Points, in no order, along strands that fork and pass close to each other.
In the rows, zero is written as 128.
Points whose rows are less than 116 apart are linked; no others are.
bel: [107  77 107  98 149 132 100 147 127 118 159  97 161 127  84 131 233 125
 108 176]
buli: [112 129  94 155 123 201 154 109 136 152  78 100 158 131 127 129 116 139
 169 108]
gek: [ 98 115 145 127 120 161 157 125 139 123  76 141 147 188 121 109 148 174
 131 134]
nit: [146 167 114 146 106 136  98 135 115 144 108 156 153 123 197 123  97 115
  79 133]
Revim: [125 173 123 177 118 152  81 112 125 126 107 131 120 165 168 122  87 162
  76 125]
fepu: [133  79 114 100 134 150 131 154 148  67 157  73 154 128 119 137 185 119
  88 169]
Tif: [ 88 172 121 122 131  76  79 112  89  96 144 170  90 103 144 155  93 106
 126 120]
mubaz: [179 119 139 117 169 117 135 159 163 189 137 175 183 134  87  84 163 118
 166 146]
Kabu: [ 87 109 148 118 128  89 125 161  85 106 138 128  78 191 123 107 170  95
 152 151]
Boto: [171 109 107 146 122 150 141 163 185 188 134 154 199 173 144  87 141 101
 121  83]
Kuv: [118 109 144 101 105  73 130 138 158 103 151  77 123 152 139 138 180 113
 156 158]
Vegeg: [ 96 107 108 170 128 130 164 119  78 110 114  94  83 126 138 125 148 194
 166 143]
nitu: [130 133 159 109 116 113 119 117 156 161  88  84 126 116 123 132 123 145
  80 106]
neze: [160 109 155 143 107 153 145  81 131  74 126 142  50 173 107 148 113 162
 109 161]
vuk: [190 115  97  97 139 141 166 142 129 166 142 136 198 124  77  85 179  91
 149 146]
lazaf: [142 120 128 133 146 118 103 178 133 195 151 143 188 140 163 102  94 136
 112 136]
dop: [ 83  95 113 118 132 122 142 156 111  62 152  57 126 133 128 133 179 107
 138 174]
vez: [119 168 124 172 129 132 109  96  76  97  77 146  50 101 122 100  98 118
 105 124]
fesom: [123  91 130  88 130 134 156 169 131 127 167 123 179 158 131 136 110 116
 151 186]
dofot: [136 124 134 126 113 129 143 100 115 137 104  87  91 164 107 115 125 177
  65 126]
boda: [124 114 129 109 120 166 169 115 159 131  79 138 179 128 106 125 176  95
 169 157]
zesu: [120 192 126 166 138 170  92  97 104  93 109 171 123  68 133 129 145 130
 114  63]
defam: [131 106 135 186 128  83 187  89 108  93 133 111  42 119 117 127 149 166
 146 128]
taso: [ 92  84 126 140 150 114 159 132  74  74 132 112  56 188  94  97 161 142
 132 140]
siti: [164 121 125 108 113 211 168 121 118 135  97 139 140 142  96 127 148 111
 108  84]
Folid: [208 122  70 149 152 154 172 122 168 187 155 138 188 132  80  82 145  67
 168 145]
Kubad: [163 156 137  91 109  68 100 118 145 170 160 143 148  94  89 156  90 109
 140 164]
puno: [127  91 131 119 146 104 117 105 108  83 124 177  39 160 130 144  76 124
 155 127]
bavef: [101 181 116 128 138  96  63 120 135 155 120 135 165  83 128 122  96 124
 155 115]
Bizo: [193 145 154 120 141 123 115 149 164 167 129 203 174 121 116 109 114  98
 127 155]
Redek: [148 122 140  98 118  78  86 116 141 141 151 138 129 163  81 107 134 129
 196 176]
leb: [141 157 165 111 106 113  91 135 151 136 157 163 137 111 148 181  94 104
 119 137]
Parab: [136  95  90 136 152 149 177 166 168 170 176 116 218 128 136 120 122  91
 182 128]
doval: [135 150 119 133 132 140 108 140 127 185 134  98 168  98 108 130 102 106
 161 103]
fopi: [132 131  89 143 155 189  94 106 154 148 110 157 172  91 138 122  98 134
 102  55]
resek: [132 157 130 129 100 159 128 137  99 145 164 127 141 174 122 155 132 155
 127 108]
Seze: [115 138 161 190 133 176 201 158 102 108 117  96 110 127 142 111 156 148
 120  93]
Nera: [131 141 149 121  98 145 153 139 129 135 118 173 132 112 167 169 102 125
  91 132]
veso: [102 133 181 130 130 109 123 166 146 164 139  55 119 142 123 134 144 131
  95 113]
ves: [ 82 189 131 135 170 156  87  73 114  86 127 142 131  55 143 136 108 121
  85 111]
risiz: [129 147 148 114 105 156 135 136 120  91 120  91 105 111 124 148  87 101
 188 130]
duru: [142 140 145  89  99 122 172 142 111 129  89 120 114  65 125 144 145 112
 132  95]
tum: [200 181 120 111 126  88  94 127 155 163 170 135 186  87 108 129  92 100
  96 123]
dob: [116 131 109 135 155  62  90  98 117  92 136 118  64 115 150 128  69 149
  68  86]
Vefi: [157 128 152 112  97  83 131 153 158 162 152 110 153 131 156 142 176 120
 129 157]
Kili: [ 90 160 129 133 111  62  96  92 106 131 136 156  66 151 117 170 117 141
 143 115]
luzun: [123 112  96 166 162 161  91 118 179 211 106 157 185 103 120  92 103 104
 116  85]
kuvib: [140 152 131 122 104 150 110 148 129 139 136 135 168 172 112 113 116 123
 180 117]
Nop: [100  93 115 109 139  88 138 141 100 153 111 123  88 127 163 119  85 156
  85 144]
vufi: [126  97 120 163 119 120 185  92 131  33 148 131  73 164 110 147 200 169
 120 175]
nuzul: [113 129 154 102 137  87 109 131 151 162 131 146 145 117  99 132  90 116
 179 183]
guv: [148 192 109 144  86 151 117 110 118 139 138 124 146 127 120 171 135 143
 146  62]
vuzal: [137 156 161 121 105  83 118 126 127 105 138 142  80  85 143 162 139 161
 109  63]
Lilet: [151 120 133  81 118 169 168 152 107 154 123 111 151  96  89 131 158  88
 129  86]
Lato: [144 155 138 138 110 120  78 100 155  87  91 140  95  71 170 139 107 127
 125 131]
Tiz: [171  96 115 106 139 140 150 137 175 163 154 135 189 108 130 145 123 111
 173 184]
mip: [114 118 136 107 102 105 130  97 133 108 119 162  83 141 136 161 119 148
 171 152]
mari: [136  57  99 145 172  87 150  79 102 104  99 129  26 147 128 140  97 115
 160 147]
gok: [110 147 131 103 163 140  67 125 136 102 120 192 160  99 148 117  59 127
  97 113]
Loro: [ 84 105 119 161 144 178 142 123 165 196  88 122 168 129 123 113 134 114
 136  94]
niseb: [112  64  71  87 122 106 167 125  88  72 139 135  98 147 144 131 163 133
 136 186]
pefi: [137 109 100 136 135 145 165 149 191 132 165  89 222 148 120 132 179  68
 132 156]
pezuz: [120 167 107 158 136  99  60  94 106 100 139 126  97 124 185 120 101 171
  79 103]
dodu: [108 130 146 178 160  52 138 117 117  64 151 124  51  96 137 124  72 147
 114  63]
Paza: [154 155 144 158 100 150 133 111 125  82 122 169  72  98 177 165  84 120
 102 135]
puzad: [130 107 120 128 128 175 135 124 149 127  94 118 170 174 117 105 191 132
 128 165]
pafe: [ 79 191 117 121 156  70  51  99 113 115 104 119 149  81 139  80  97  98
 122 134]
mopa: [114  91  63 132 145 156 142 174 150 100 152 122 228 144 141 111 194  91
 130 160]
luv: [210 140  80 150 135 151 134 140 156 184 135 162 198 138 119  71 109 102
 157  98]
doli: [138 155 154 128 105 155 107 130  84 129  88 156  81 121 116 112 130 104
  99 121]
mir: [140 151 117 168 151 184  95 102 127 131 100 128 123  78 139 124 127 174
  98  64]
mol: [ 88 114 139 138 141 153 167 160 102  97 136  82 125 129 136 132 171 142
 155 128]
fomed: [105  90 170 130 148 100 146 155 118  71 137  89  61 164 125 112 104 146
 132 110]
bup: [121 131 175 110 122 129 175 132 119  95 127 142  77  79 105 168 131 136
 135  98]
taze: [101 143 165 130 110  82 115 172 111 147 132 107 102 179 158 113 147 115
 106 126]
tediz: [141 108 139 128 108 169 159 100 125  70 153 135 106 166  98 169 181 161
 107 161]
fod: [118 143 139 143 118 114 159 154 159 179 162 115 193 155 129 148 194  93
 162 140]
nuz: [105  96 125 102 142 123  98 155 104 169 141 126 139 122 143 128  79 163
 118 136]
luri: [149 155 142 159 130 149 119 158 178 189 157 147 194 168 155 133 109  97
 114 112]
bofig: [119 104 120  81 125 149 178 152  82 155 154 112 157 135  96 148 162 116
  96 133]
ragof: [124 155 154 111 114  98  90 153  83 168 118 158 107 147 120 109 137 125
  90 110]
lif: [165 131 147 165 109 162 137  82 138  96 103  81  81 141 102 126 119 185
 107 120]
tilel: [ 93 175 114 119 185 154  59 100 128 111 139 160 199  82 155  93 104 107
  96 112]
kes: [ 81 111 126 118 147 119 101 136 112 144 147 107 101  80 135 162  75 149
 158 146]
dul: [119  75 144  82 125 110 147 167 129  70 158 132 106 165 151 130 121 158
 152 122]
varu: [ 97 156 148 185 139  92 151  97 108 102 106 118  52 102 126 135  94 149
 129 122]
Nizat: [119 143 145  90 111  50 108 111 143 141 123 121 102  83 129 155 108 138
  92 102]
robir: [139  85 125 103 123 133 124 132 132 147 107  91 124 149 138  93 144 129
 110 190]
kovip: [166 119 110 117  98 122 105 113 120 153  82 159 130 134 160  95 105 126
 116 177]
zuvig: [146 114 133  73 106 151 146 125 142  98 111 104 136 117 106 122 139  98
 181 157]
lefe: [124 161 132 126  93 101 127 125 107  75 141  94  80 139 126 143  60 117
 148  94]
pavib: [ 96 128 128 144 130 175 148 138 142 165 176  90 175 173 101 173 160 125
 143 121]
Vur: [105  78 103  80 120  99 161 139  94 136  98 134 117 145 148 102 139 148
 126 168]
Sapop: [123 136 143 188 139 176 147 136 132 159 110 133 114 101 149 140 165 159
 105  62]
Feguf: [120  89 114 128 133 141 134 101 122 115 108 147  80 124 123 132 140 198
 166 153]

Follow the links from the first point to the second, and from the first to the third. Name the last point that the two ways share.
bofig / nit / Sapop => varu
mari / mubaz / zesu => Vegeg
boda / mir / luv => robir
fepu / Nera / Kabu => varu
fod / siti / fomed => taze
luv / lefe / Lato => robir
vez / Bizo / nuzul => nit
tediz / luzun / Vefi => mol
pafe / Tif / bofig => Vegeg
neze / Lato / robir => nit

A fork is a point with three links. Follow the links from the first point to the second and name the forks in between, in order.
lif / Feguf => nitu taze varu Vegeg
Nera / Boto => nit robir Vur nuz
mari / vuk => mip Vegeg varu nit robir Vur nuz
puzad / fopi => robir nit varu Vegeg mol mir
leb / mol => Nera nit varu Vegeg
Redek / fesom => Kubad Nera nit varu Vegeg mol dop fod pefi
vuk / fepu => nuz Vur robir nit varu Vegeg mol dop
doli / vufi => taze nitu
